Each row is a point on a tangle of strands that fork, close into loops and nearly touch. The rows are in no order.
Points whose rows are less than 36.8 apart are linked; no others are. Some points are linked to none.
q_917: [  8  15  -2   4 -13  -3  17   1  -5  -5   2  17   9  -5  -2  -4   6  -6
  -4  -6  15   6  10  -2   2  -8  -4 -13  -2  -6   1]
q_975: [ -3  -8   3  -2 -10  -1  17  -1  10   9  -9  -6   0   4  -3   0 -15  -1
   0   3  -8 -16  -3  -8   8 -19 -10  -3  17 -11   2]
q_764: [-15   1 -16   9  12   2  -3  -1  -6 -10 -17 -11 -14   0  -9  -1   0  13
   3   3  -6   0   8  -2   2  12  10   3  -5   6   3]
q_837: [-7 18 -8  9 -4  2 29 -7 -6  1 -8  7 -1 -8 -7 -7  2  1 -2 -7  2  1 20  9
 -6 -7  2 -7 -8 -1  2]
q_770: [ 18   0 -16  17 -13 -11  -9  10  -5 -10  -1  16  -6   5  -2 -18 -10   0
  -4   8   0   1   4  -5   8  -6  -9  12  -8  -5  -4]
q_12: [-11   6   9  -3  -1  -6  17  -3  -3   5  -7  -3  -8  -5 -13   1  12   8
   3  -1 -14 -10   7  10  -1 -13   3  -9   5  -7   0]
q_221: [  1  -8 -11   9  -8   7  -8   7  -4 -14  -7   6 -14   8   7 -16 -12   0
  -9  -4  -1  14   5  -7   3  -3  -5  10 -12   0 -14]
q_886: [-18 -12  15 -10  11   3   3  22  -2  -7  13  -6   4   3  18   7  11  -3
  -2  -7   0   8  -8  -3   2  26   1  -5   8   5  -4]
q_845: [ -4   8   2   1   5  -4   6  -7  -9  -7  -7   8  -5  -3 -12  -5  27  21
   4 -10   3   6  11   4  -8  -8  15  -8  -7   4   0]
q_439: [ -6 -18   1   5   3   2  10  31   3  -7   5 -15  -3  10  -3  -7   0   1
   4  19  -8 -10  -8 -18   4   9 -12   0  22   3   7]
q_13: [ -8 -11  10   0  -1  23  -1  26   7  -4  10 -18 -14   0   6  -8   1  -2
   2  11 -13   9 -11 -16 -13   9  -9   5  11   9   1]
q_357: [-18 -13 -12   4   8   6   4  11  -4 -16 -16 -14 -16  11  -4   2  -9   9
  -1   9  -8   1   5 -10   8  21  -1   6   0  10   0]
q_499: [ -3  12   7   4  -3 -14  27 -11  -8  10  -3  12   5  -4  -7  14  10  -3
   5  -1   2  -8  17  26  -2  -8 -10  -8  -4   1  -2]
q_784: [ -2  -7 -13  -7   0  -3 -10   7  -8 -12 -12 -10 -11  11 -15   6   3  17
  11  12  -8   0   4 -17   6  10   8   1   7  10   6]
q_876: [ -5   1  -8   1  10 -12   3   4   3  -4  -6  -1   2   3   3   4   9   3
   3  -3  -1  -3   6  -6   6   6   9 -13  12  -2   7]
q_96: [  5  10 -21  16   6  -4   9  -7  -9  -6  -6   8   2  -6  -7  -5  -1   6
   5  -1  12   1  15  -1  -1   0  10  -4  -9   1   5]
q_902: [  1  -9   8  -1  -5   3  28   2  -5  -8  -3  10   9  15   5  -2 -17  -3
  -5 -13  13  -1   2  -6  12   2 -10  -4  -5 -12  -9]
q_337: [ -9   7 -13   2  18  -8  12 -12   2  -3 -13   6   0   3   0   6  10  12
   6 -15   4   8  15   5  -7   8  17  -9  -4   9   5]
q_488: [ -5   8  -8   3   3  -2  -3 -12  -8  13  -3  -6  -8 -21 -12  -1   0   7
   8   6 -11 -20  -5  11  -6 -13  10   1  -4  -2   0]
q_946: [-11 -14   1  -5   1  15  -4  25   8  -8   2 -15 -12   4  15  -1   3  -2
   1   7  -8  17  -6 -19 -10  20  -6   1  13  14   3]
q_251: [ 20  -5  -4  -2  -5  10 -12 -16   7   8  -3  -8   4   2 -10 -10 -26  -5
   0  -5  -1   5  -3   2   8 -19  -4  18  -2 -11  -5]
q_869: [-16  -2  19 -10   1   5  -4  11   3   1   6  -2  -6  -5  10   1  21  -3
  -6  -8 -10  10  -2   5  -8  -2   3  -8   3   0  -5]
q_42: [  4   0 -20   9   2   0 -13 -12   2   4  -9  -4  -1  -5   0  -5 -14   2
   2  -2  -2   2   1  -5  -1  -4  10   4  -1   0   1]
q_873: [ 21  -7  -6  -4 -12  -1 -19  -1  -3  -8  -5   5  -1  14  -8  -9  -5   7
   4  -4   2  11   1 -13   5 -12   3   8  -3  -5  -5]
q_205: [ -6   9   7   4   7  -1   1 -15  -2  10  -3   0  -3  -8  -8   8   2  -2
   2   1 -10 -10   1  18  -9  -4   3   3 -12   0  -4]
q_754: [  4   2   6  -5   3   5 -16   2   4   1  15 -16   1  -1  -8   3  -6   4
  11  15  -8  -7 -14  -8  -3  19   1   3   9   8  11]
q_984: [ -8  -3 -11  -3   2   6 -10  -1  17  10   2 -20  -2  -7   6   3 -14   2
   7   9 -14   3 -10 -10  -9  22   5   3  16  11  12]
q_794: [ -2   3  -2  -6   8  -2 -12 -15  15  17   2 -12   6  -8   7  10 -13 -11
  -3   6  -6 -11 -11   8  -3   9  -1   7   7   2   9]
q_778: [ 18 -11 -14  -2  -5  -5 -29   8   5  -3   0  -5  -2  11   0  -8 -10   0
   1  15  -4   1  -8 -15   7   0  -1  14   9   2   4]
q_510: [-18  -5  17  -2   4  -1  22   3   6   4  -3  -4   1   4   1   8   1  -6
  -4  -1 -10 -15   3   8   6  -2 -13  -6   6  -7  -3]
q_871: [ 16  16  -9   4 -20   3  12 -21  -7  18   4   7   6 -16 -12   2  -6  -2
   7  -1  10  -4  11  10  -8 -25  -2   4 -11   0   3]
q_382: [ -1   2  -9   3   7   2 -16 -13   5   1  -8  -3   1  -1  -3   5  -6   6
   5  -6  -2   7   0  -3  -6   8  13   7  -9   4   1]
q_446: [ -5   3  26  -8 -11   1  -2   6   4   6  10   4   1  -5  12   8  16 -12
  -8   0   4  -3  -3  14   8 -17 -22  -2   3  -8  -2]
q_143: [-13   3  -2  -3  12  -7   4  -4  -3   5  -4 -15  -2  -4 -14   5   2  10
  10   4 -16 -15  -1   4  -3  12  12  -1   6   4   5]
q_135: [ -3 -15   1   0  -2   1  11  14  10   3  -4 -12   2  11  -1  -4 -10   0
   0  10  -9 -15  -8 -17   5  -5  -5  -2  21  -7   4]
q_589: [ -4  -4  23  -7  -2  14  -3   8   9   8  12 -12   0   1   6   6   2 -11
  -8  10  -4 -10 -14   4   0  -6 -19   7   5  -4   3]
q_904: [ 19   6 -24   7  -9   8   7 -19  -1  12  -4  -1  10  -7 -10 -12 -23  -3
   7 -13   5  14  15   0  -1 -17   7   7  -7   1  -3]
q_404: [-15  -1 -10   9  15  -5  -3   3  16   4  -1 -11   1  -9  16   3  -3 -11
  -7   5  -6  -3  -2  -2   1  17   4  -6  13   4   6]
q_493: [  0  14 -12  12  17 -12   2 -13   2  10   5  14  12 -16   8   6  10 -10
   2  -2  10  -5   7  14  -1   0   5  -8  -1   5   9]
q_371: [  9   9   4   7   6  -1 -13  -5  -6  -5   9  13   5  -9  -3  -1  20   4
   0  -5  14   5   1   4  -4  -6   9  -4 -13   0   1]
q_744: [ -6  20  -4  10   1  -5  27 -11  -6   8  -1  12   4 -14  -6   2  11  -2
   2  -2   5  -2  19  19  -7  -8  -1  -7  -8   4   1]
q_813: [  5   5  15   0  -9   7   5  -9  -5   0   0   6  -1   1  -4   1  -1  -2
  -3  -8   3  -2   2   6  -1 -11  -4   1 -14 -10  -8]
q_46: [-19  -9  28 -13   6  11   9  10   1   8  12  -4   1   2  19   9   2 -11
 -11  -1  -4  -3 -12  14  -1   9 -13   5  -2   2  -9]
q_161: [  9  -1   6   6   9   6  -1 -16  -5  -2   1   4   6   2   0   8 -11  -2
   1 -13  14   9   1  12  -8   9   7  10 -30  -2  -3]
q_115: [ -1  -6  -4  -2   1  -7   1  11 -14 -19 -10   3  -7  12  -6   1  13  15
   4  -1   4   3   7 -10   9   5   6  -7  -1  -2  -1]
q_796: [ -9  -6  17   3  -4   4  26   1   0  -2  -3   6   4   7   6   3 -10  -8
  -9  -6   4 -11   1   3  11  -4 -19  -4  -5 -11  -8]
q_566: [-13 -10  -1  -1   7   2  -4  27   5  -9   1 -10  -7   1  13   0  15  -4
  -2   4  -5  12   1 -14   0  12   1  -8  17   6   5]
q_702: [ -8  -7 -19   7   5  -2  -9   6  13  -1  -9 -10  -6  -1  14  -4  -8  -4
  -5   5  -6   4  -1 -14   1   7   5  -1  14   4   4]
q_791: [-15  -5  21 -16  13  -4  11   2   1   1   6  -5   8  13  -1  14   5   1
   5  -4 -10  -5  -7   9  -4  24   2  -4   1   8  -4]
q_703: [  6 -11   6   3  -3  10  -3  -2   9   0   1  -4   2   9   2  -7 -21  -9
 -13   1   2  -5  -7  -3   8  -8 -14  10  -1 -11  -4]
q_893: [ 10 -16  -7  -1   0  -6 -21  17  -8 -18   3   7  -5  17   6   0  -3   0
  -5  11   5   2  -6 -12  12  15  -7  14  -8   6  -5]
q_348: [ 15   4  -8   6  -5  -9  -8  12  -5 -15   4  21   4   5   9  -7  10  -4
  -3  -1  17  10   2  -8  10   0  -1  -8   1  -5   1]
q_515: [ -7   8  16 -11  -1   3   3 -15   1  11  -4  11  -5   3   6  12   9  -6
  -5  -7  -5   8   4  26 -16  -9  -4   1 -12   9 -13]
q_618: [ 17  -4  -4   0 -14 -11   9  15 -13 -19   1  24   4  13   7  -8  -2   1
  -2  -5  18  10   2 -12  13   3  -6  -5  -3  -7  -6]
q_564: [ -9  -9  12  -4   3   0   6  23   2  -2   7 -14  -1   3  -8   0  13   2
   6   9 -11  -8  -4 -10   3   6  -2  -7  20  -2   6]
q_193: [ 19   1  -2  -1  -9  -3  -7  -8  -2  -4  -4   7   5   6  -8  -4  -2   5
   3  -7   8   6   4 -10   1 -13   6  -2  -1  -7  -1]
q_723: [ 4 -3 11 -8  1  0 -7  3  2 -6  4  5  6  9 17  0  2 -7 -9 -8 10  6 -6 -5
  5  2 -1 -4  0 -8 -3]
q_19: [ -6 -16   0   7  10  -1   0  21   9 -10   4  -4   3  10  18   0  -4 -12
 -12   6   5  -2  -9 -12   9  17  -9  -3  10  -1  -1]
q_943: [ 10  12  -5  13 -10  18  -2  -9  -4   0   4   9  -2  -9  -2 -11 -12  -9
  -9  -7  10  12   8   5  -7 -13  -3   7 -23  -3  -8]
q_292: [  8   6 -17  19  -9  11  -6   0  -4  -8  -1  11  -8  -3   2 -21 -13  -6
 -11  -3   4  15   9  -1  -2  -7  -4   9 -18   0 -11]
q_941: [  9  23  -3  -2 -24  -3  16 -16  -5  19   0  13   2 -16  -7   7   9   1
   5   0   8  -4  14  17  -8 -27 -11  -1  -1   6   0]
q_114: [  9 -10   3  -8  -4  16 -11  -7  17   8   1 -13   3   7  -1  -7 -24  -8
  -9   2  -3   0 -11  -2   6 -14 -10  18   6  -8   1]
q_329: [ -1  -8  17 -12  -1   0  -7  21  -6 -10  11  -7   1   9  -5   1  16   8
   6   5  -3  -1  -8 -13   3   8   2  -6  11  -1   0]
q_604: [ -9  -2  -7  -8   3   2  -9   6  -2  -7  -3 -17 -10   3 -10   7   7  18
  14  10 -12   3   0 -14  -2  19   9  -2  12  15  11]
q_88: [  5  14 -19  14  11 -10   6  -8   1   0   1  11   9  -9   7   2   1  -7
   1  -3  14  -3   9   1   4   3   6 -11   0   0   8]
q_939: [  3  -7   9   7 -10   8  15   0   6   0   1   6   6   8   8  -5 -22 -14
 -16   1  11  -7  -3   0  15 -11 -27   4  -2 -13  -6]
q_358: [ -2  -3  23 -18   8  -5   3  -5   6   7   6  -3  13  14  -2  17   1  -4
   2   1  -3 -11  -9  10  -2  13  -4   1   1   3  -1]
q_243: [  1  -2 -11  -3  -4  -1  -4 -11   7  13  -5 -11  -2  -9   1  -5 -16  -3
   2   1  -9 -11  -5  -4   0 -13   5   2  10  -5   2]
q_242: [ 20   4 -15  10  -7 -18 -11   2  -7   0   1  11   4 -11  -4 -11  -3  -2
   4  13   8 -12  -8  -5  12 -12   1  -4   8 -11   7]
q_625: [ -4  -4  25  -1 -11   8  -4  17   3   0  10   0  -5  -7   6  -1  12 -11
 -10   7  -1  -5 -11   3   7 -16 -17  -1   4 -12  -3]
q_223: [ 11  11 -19   5  -8  -1   6 -18 -11  13  -1   6   3 -20 -11  -8  -3   6
   9   0   7  -7   6   3  -7 -20  10  -2  -6  -1   4]
q_327: [ -5  -3   3   3  14  -6  -2   8   7  -8   3   3   7   3  19   6   5 -12
  -9  -6   8   3  -3  -2   9  16   0  -9   3  -3   0]
q_435: [ -3  10   2   1  12 -14  -6 -10   4  11   5   9  10 -12   5  11  17 -10
   0   0   1  -5   2  18  -1  -2   2  -7   2   4   6]
q_763: [  7   7 -24   1  -3   2  10 -19   3   7 -11   1   6  -2  -3  -7 -14   2
   6 -17   1  12  17  -4  -6 -11  11  -2   1   4   2]
q_277: [-12   2  25 -18  -3  12  -3  -5   5   9   2   0  -7   2   7   9   6  -4
  -6  -5 -13   6  -8  18 -14  -4  -3   6 -10   5 -11]
q_830: [-14   5  -2  -4  11  -3  15  -2   2  -7 -11   4  -2   6  12   4   8   5
  -3 -20   2  12  13   1  -4   8  10 -13  -2   3  -1]
q_441: [-10   2   9  -5   9   7 -12  -8   2  -1  -1  -1   1   0   2   8   0   5
   0  -9  -4   9  -8   6 -11  20   8   6 -17   5  -5]
q_23: [ -6  -1  18 -10   1  16  -5  -3  16  14  11 -17  -2   0   1   7 -10  -9
  -4  12 -11 -10 -15   7  -7   4 -14  14   5   4   5]
q_901: [-14 -12  -3   3   5  11   0  11   6  -8  -2 -18  -8  10  -2   0 -13   5
   2  10 -10  -2  -5 -13  -1  22  -3   7   4   9   0]
q_836: [-19   4  -1   1  10   6 -10  -3   4  -2  -2  -9  -4  -2  -4  10   3  11
   7   1 -13   6  -4   2  -9  29  10   3  -9  13   2]
q_162: [  8  -2 -17   1   3  -4 -30   4   2   0   3  -8  -1  -3   1  -2  -4   2
   5  16  -3  -3 -11 -11   2   9   9   6  10   6   8]
q_62: [  5   5  -4   1   0  -4 -14  -2  -9  -9  -5   6  -6  -4 -14  -4  25  21
   7  -1   3   4   5  -9  -4 -12  15  -5   0   4   3]
q_187: [-19   6  -5   3  15   0   0  -7  -2  -1 -11  -8  -9  -5 -11   5   6  16
   7  -1 -13  -1   4   8  -8  15  15   2  -8   7   2]
q_501: [ 26   1 -22   9 -14 -12   2  -6  -8   3  -2   8   6  -5 -12 -14 -19   0
   9   6   8  -5   1  -4   9 -13   0   3   2  -9   3]
q_267: [  3   7  -1  10  -4  -5  -5   6   0  -7   2  11   2  -6   6  -7  10  -5
  -5  -1   6   3   3  -3   5  -8  -1 -11   4  -7   2]
q_236: [  2 -16   8  -6 -16  11   3  13  -2  -9  -3   5  -6  16   7 -15 -12   3
 -10  -7   0   8  -5 -12   6 -14  -8   6  -1 -10 -14]
q_533: [ -6   8 -11  -6  13  -8 -15 -15   8  16  -2  -4   5 -16   0   7   4   5
  10   4  -8  -5 -10   6 -11   8  16   0   4  10   8]
q_405: [  5  -8 -18  -1   1 -12  -7   7 -10  -7 -10  -8  -7   7 -12  -1  -3  14
  12  13  -6 -12   0 -15  11   4   8   1  12   1   6]
q_609: [  1   6  12   0   4 -13  -4   1  -7  -5  10  13   7  -8  -8   3  34   5
   0  -9   8   3   3   8   1  -8   7 -12  -1  -1   1]
q_380: [-10   3   8  -5  -2   5  11  -1  -7  -6  -3  10  -2   1  15  -3   7   1
  -8 -18   3  13   7   2  -5  -2   4 -10 -10  -2 -10]
q_945: [  1 -21 -20   3   0   3 -14   4   8  -8 -10  -8  -8  16   3  -3 -21  -1
  -4   3  -9  14   0 -13   9  11  -7  20  -1  11  -7]
q_8: [  7  15  -2  -2 -15  -3  32   6 -13 -12  -3  17   9   0  -7  -4   8   6
  -1 -12  18  12  15  -5   1  -1   1 -13  -4  -5   0]
q_122: [ -2  -8 -18   7   0   3 -12   0   8  -2 -11  -9  -9   4   3  -7 -18   1
  -3   1  -9   7   2 -12   2   2   4   8   4   3  -3]
q_785: [-10   2  14  -2   0 -14  24  -7  -1  10  -5   5   3   3  -4  16   6  -6
   4   1  -6 -15  10  24   4  -6 -15  -5   2  -1  -6]
q_199: [  9  -8  -5   3  -3   7  -1  -2  -8 -11  -2   5   1  12   6  -7 -17  -3
  -4 -13  11  15   3  -5   5   3  -2   8 -16  -4 -13]
q_556: [ 24   9 -24  19  -4   0   5 -11  -6   7   9   9  16 -11  -6  -4 -14  -9
   5   4  23   2   9   3  -2  -5   7   5 -14   0   9]
q_848: [ 17  -5   0   2  -4   9   7  -8 -12  -6   3   5   9   9   1  -1 -17  -4
   1 -18  19  15   7   1   1   3   3   8 -24  -6 -10]
q_133: [  9   6  -3   4  -5 -14  -6  -3  -7   8   4   4   4 -18  -8  -1   8  -1
   5  10   4 -16  -6   2  10 -15  -1  -8  10 -12   6]
q_44: [ -5  14 -13   3  -6   7  20 -14   1   4 -12   4  -3  -2  -4  -9  -7   4
   0 -14  -3   8  20   2 -10 -13   7  -4  -5   0  -2]
q_829: [  0   5 -20  12  10  -8   9 -18  -6   9  -7  -4   2 -14  -5   1 -13   0
   7   0   1 -17   3   8  -1   1  10  -2  -7  -3   4]
q_238: [  2 -22 -14   1   2  -3 -10  15  -2 -14  -3  -3  -8  21   1   0 -14   2
  -3  14  -6   1  -4 -15  11  17 -12  19  -4  12  -5]
q_355: [ -7  -8  18 -16   1  18  -9   1   8   1   9 -10   1   7   8   3 -11  -1
  -6  -3  -3   7 -17  -2  -6  15  -3  11  -5   1  -3]
q_413: [ 14   3  14 -10  -8  -8  -2  -4  -1  -3  -1   6   7   6  -7   3  13   7
   1  -9   6   0  -1  -6   0 -11   3 -11   3  -9   0]
q_704: [  7   0   3  -1  -9   1 -24  13   2  -3   3  -2  -7  -3  -3  -8  11   4
  -1  10  -6   2  -7 -11  -2 -13   6  -2  10  -5   1]
q_664: [  5  -6  17  -8 -16   7   7   0  -2  -3  -3   5  -2  11  -3  -5  -6   2
  -3 -10   1   1  -3  -8   4 -17  -6  -2  -3 -14  -9]
q_296: [ 11  11   2   9  -1  13   2 -17  -5   3   8  11   7  -6   0   1  -4  -7
  -4 -10  18  13   8  12 -14  -6   4   5 -29   2  -1]
q_426: [-16  -4  19 -14   4   1  -5  18   3   0  15  -8  -2  -4   1   3  27  -1
   2  -5 -12  11  -5   3 -10  10   6  -7  11   8   2]
q_823: [  6   0  12 -11  -4  -8   0  -9   3  15   2  -7   8   2  -8  14  -4  -3
   6   8  -3 -25  -8   6   7  -8 -10   3   9  -6   5]
q_675: [  3   5 -16  18  15  -7  -1 -17   2   6  -2  -3   5 -11   2   5 -16 -10
   0   3   6 -13   0   8   2  10   4   3  -9  -3   3]
q_521: [  9  -7   8 -16   0  -1 -19  11   9  -6   5  -2   7  13  13   2   6  -3
  -4  -1   7   7 -10 -14   3   6   2  -4  13  -3   6]
q_607: [-11   8  -4  -3  15 -12  -9  -6   8  14   2   0   6 -15   3   7  17  -3
   4   2 -10  -3  -2  13  -7   4  12  -7  11   9   8]
q_428: [-18   5  -4   9  20  -7   6  -4  11   2  -5  -2   4  -5  11   8  -1  -9
  -5  -5  -6  -2   5  10  -1  17   5  -6  -1   3   2]
q_83: [-18   2   5  -6   7  -5  12   3  -2   7  -7 -14  -9  -5 -15   0  13  12
   7   1 -21 -10   4  11  -4   0  11  -5  12   0   5]
q_265: [-14  -6  22 -12   7   7   1  19   1  -3  22 -13  -2  -1   3   3  15  -1
   9   0 -11   9  -8   0  -8  24  -2  -5  10  12   5]
q_16: [  8   1  22 -19  -1  -7  -8  -6   5  11   9  -4  12   6  -5  15   8  -5
   2   8  -1 -15  -9   8   1  -3  -8   2   8  -3   6]
q_896: [ -1  -9  16 -15   1   8 -14  17 -10 -12  16  -8  -3   9   2   4   9   9
   7   5   1   7 -14 -13   2  23  -1   0   2  10  -1]
q_379: [  1  -4  -5  -7   2  -3 -20  13   8  -8  -2  -4  -2   7  10   5  11   0
   1   2   0  12  -3 -18   1   8   8  -7  14   6   7]
q_478: [ 16  -5 -23   9 -10  -9 -13   4  -9 -10  -9   8 -11   7  -8 -12  -6   9
   4   7  -3   5   8 -10   7 -10   1  11  -5   2  -2]
q_924: [ -4   3 -16  -4  11  -5  -8 -17   6   2 -14   0   3   0  -4  11   5  17
  11  -9  -1   8   5  -4  -9   8  21  -1  -1  12   7]
q_888: [  7  10   8   0  -1 -19   8  -7  -6   3   5  14  11 -10 -11   7  25   2
   6  -4   7  -4   5  11   3 -11   1 -13   5  -2   5]
q_416: [ 13   4   6   4   1   2 -25  -2  -6  -7   5   6   2  -1  -3  -3   6   0
  -4   2  11   3  -7   0  -1  -2   4   3 -13  -6  -1]
q_325: [ 12  12   7   8 -16  11   0  -7  -7  -2   5  11  -3  -8  -9  -7  -2  -4
  -4  -2   9   3   2   6  -3 -19  -6   4 -19 -10  -6]
q_352: [  0   1   0   0  -5   0 -18  11  -6 -10  -3   1 -12  -2  -8  -8  21  14
   1   4  -4   6   1 -11  -2 -11  11  -4   3  -1   0]
q_919: [-14  -1  17 -15  11  -8  12  -4  -4   0  -3   7   3   7   1  12  15   2
   0 -11  -9   5   0  19 -10  11   7  -7  -5   6 -11]
q_899: [ 19   4  -9   2  -4   7  -4 -24   2  14  -1  -4   8  -6 -10  -4 -20  -5
   4  -8   4   5   6   7  -1 -16   2  11 -10  -5  -1]
q_956: [ 18  -5  -9  10  -8  -6 -17   9   3  -6   2   7  -3   6   2 -16 -11  -5
  -7  10   2  -2  -5  -7   8  -7  -7  10   3  -8  -1]
q_716: [ -2   7   0  -1  -2  -1  30   3 -19 -14  -6  12  -1   6  -4  -4  15  14
   0 -18  16  12  18   1   0   4   8 -12 -11  -1  -3]
q_398: [  9   1  23 -15  -5 -10  -6  -1   0   5   8   2   9   2  -7  11  19   1
   1   1   2  -8  -7   3   3 -10  -3  -8   7  -7   2]
q_70: [  2  -5 -11  13  -2  -3  13  -2   2  -4  -9   2   1   6  -2  -9 -22  -5
  -4  -1   1  -7   5  -6  10  -1  -6   1   2  -9  -4]
q_866: [  2  10   3   0   1  -4  21  -5 -12  -9  -2  16   1  -3 -10  -4  29  18
   3 -16  13  11  15   7 -10  -7  12 -10  -9   6   0]
q_403: [  0  -1   3   1   4  -5  -3  -4  13  10   2  -6   8  -2  12   6  -9 -15
  -8   6   2 -14  -5   1   7  -1 -10  -1  11  -6   6]
q_934: [-14 -10  25 -18   5  19   4  11   7   5  16 -11   2   6  18   5  -4  -5
  -6   0  -3   6 -19   0  -9  20 -11   6   3   8   0]
q_365: [ 28   6 -30  17 -11  -9   8  -1  -5   1   2  12  13  -3  -6 -10 -20  -9
   4   5  16   3   9  -4   7  -2   0   6  -4  -3   5]
q_54: [ -8  -2  -3  -1   5   1   2  -5   4   7  -6 -16  -3  -2  -7   1 -14   3
   5   5 -14 -17  -5  -3  -1   3   6   2   7  -1   1]
q_758: [ 17   6 -20  24   6  -2  -3 -16  -4   4   4   3   8 -12  -2  -2 -19 -11
   0   2  16  -4   5   7   1   2   5   6 -15  -2   5]
q_697: [ -9 -24  -3   5   6  11   9  26   5  -8   5 -15  -5  19   3  -5 -12   2
  -3  16  -6  -2 -11 -19   0  18 -16   7  10  13   1]
q_388: [  7   8 -29  13   7  -2   7 -16 -10   3  -2   7   2 -17  -8  -9   0  12
  14   1  15  -3  11   0  -8  -9  19   0  -9   8   8]
q_18: [  2  11  16  -6  -9  -4   3 -13  -5  12   2  16  -1   0   2  15  20  -4
  -1  -1   6   4   9  35 -10 -17 -14  -1  -7  10 -14]
q_608: [  2  10  -2   4   0 -17   4  -9 -10   9   1   5   3 -21 -12   2  16   6
   8   4   1 -15   1  12   4 -15   4 -10   6  -5   7]
q_575: [-11   6  14  -2  -2   5   2   4  -6  -3   7  12  -3  -8  11  -4  20  -3
 -11 -13   1  11   3   7  -3  -9   0  -9  -7  -3  -9]
q_820: [ -7   8 -14   6   0  -8  12 -14 -11  15  -4  -5  -6 -25  -5   0  -5   0
   6   6  -6 -24  -1  17   1 -13  -1  -3  -3  -4   0]
q_949: [  0  -7   6  -1  -8  14 -14  18   7  -4   5 -10 -11   2   2  -9   0  -1
  -4  11 -11   3 -10 -12  -5  -5  -2   5   8  -2  -2]
q_409: [-13   5  11 -10   8   0   8 -13   1   5  -7  12  -2   2   7   7  11   1
  -4 -13  -7  13   5  20 -18   1   8  -4 -12   9 -11]
q_977: [ -7  -2  21 -15  -8  24 -11   0   9   4   5  -8  -9   2   7  -1  -6  -4
 -11  -5  -9   7 -14   4  -9  -6  -4  12  -8  -3  -6]
q_679: [ -3   7  12  -2  -2  -1  -3  -5  10  12   2   0   0  -5  13   8   5 -14
  -8   1  -2  -6   2  13   2 -11 -12  -2   3  -4   1]
q_571: [-10 -16  20   0   3  13  11  18   0  -4   9  -9   4  12  -1  -2  -6  -2
  -8   8  -3 -14 -16  -7   5   3 -15   3   1  -5  -5]
q_717: [  9  18  10  -3 -16  -4   9 -14  -5  13   5  19   4  -9  -4  10  21  -1
   1  -2  10   3  13  25  -9 -22 -13  -2  -7   8  -4]
q_155: [  9  -6   0  -1  -8  -7  19   9  -5 -15  -3  16  11  16   7  -4 -10  -3
  -3 -10  17   4   2 -11  15   3  -8  -8   2 -10  -5]
q_563: [ -7   3  11  -6   9   5  -8  -2  14  15  14 -17   3  -9   5   9  -5 -12
  -1  16  -9 -11 -14   9  -5  16  -9   6  12   8  11]
q_140: [  6   7   9   1   6   2 -18 -11   0   4   5  -3   1  -5  -8   5   1  -1
  -1   4   1  -9  -7   7  -3   0   3   7 -10  -4   1]
q_181: [ -3   4   8  -4 -11  -4  16  -6   1   8  -8  -1  -4  -3  -8   3  -2   3
   3  -1  -9 -14   5   2   3 -19  -5  -6   8 -10  -1]
q_736: [  6 -11   5 -10   2   3 -22  18 -10 -16  10  -2  -2  14   4   4   3   4
   2  10   7   5 -14 -13   9  22  -2   7  -2   8  -1]
q_811: [ -7 -16   3  -3  -5  15  -5  12   3 -10  -4  -4 -10  11  14 -10 -12   0
 -11  -5  -3  12  -6 -12   1   1  -4   8  -4  -1 -14]
q_911: [ -8  -1 -17  13  -4  -5  13  13   5  -9 -13   3 -13   1  11 -18  -7  -1
 -10   4  -5   5  13  -8   7  -5  -3  -6  12  -5   1]
q_801: [-16  -3   0   0   8   8   3   6  14   5   5 -21  -4  -4   2   4  -9   2
   7  10 -16  -1  -7  -7  -8  28   0   1  12  13   9]
q_749: [ 15  -6 -25   7  -2 -21 -11   9  -5  -5  -5   5  -1   4  -1  -5  -5   4
   8  13   1 -11  -2 -12  14   0   4   1  13  -3   5]

A tip is a point with one link. Name the tips that can be reached along the links from each point below, in the order of the rows.
q_888 | q_604
q_564 | q_886, q_984, q_428
q_607 | q_46, q_162, q_533, q_823
q_155 | q_19

A piece is two or more points that can be reached from each other along the links. Count, over all rows, the pieces, the separate loops (a circle has one, a figure eight two, a Y none), the forks (points with three links) and the tips (points with one).
pieces | 6
loops | 8
forks | 13
tips | 9
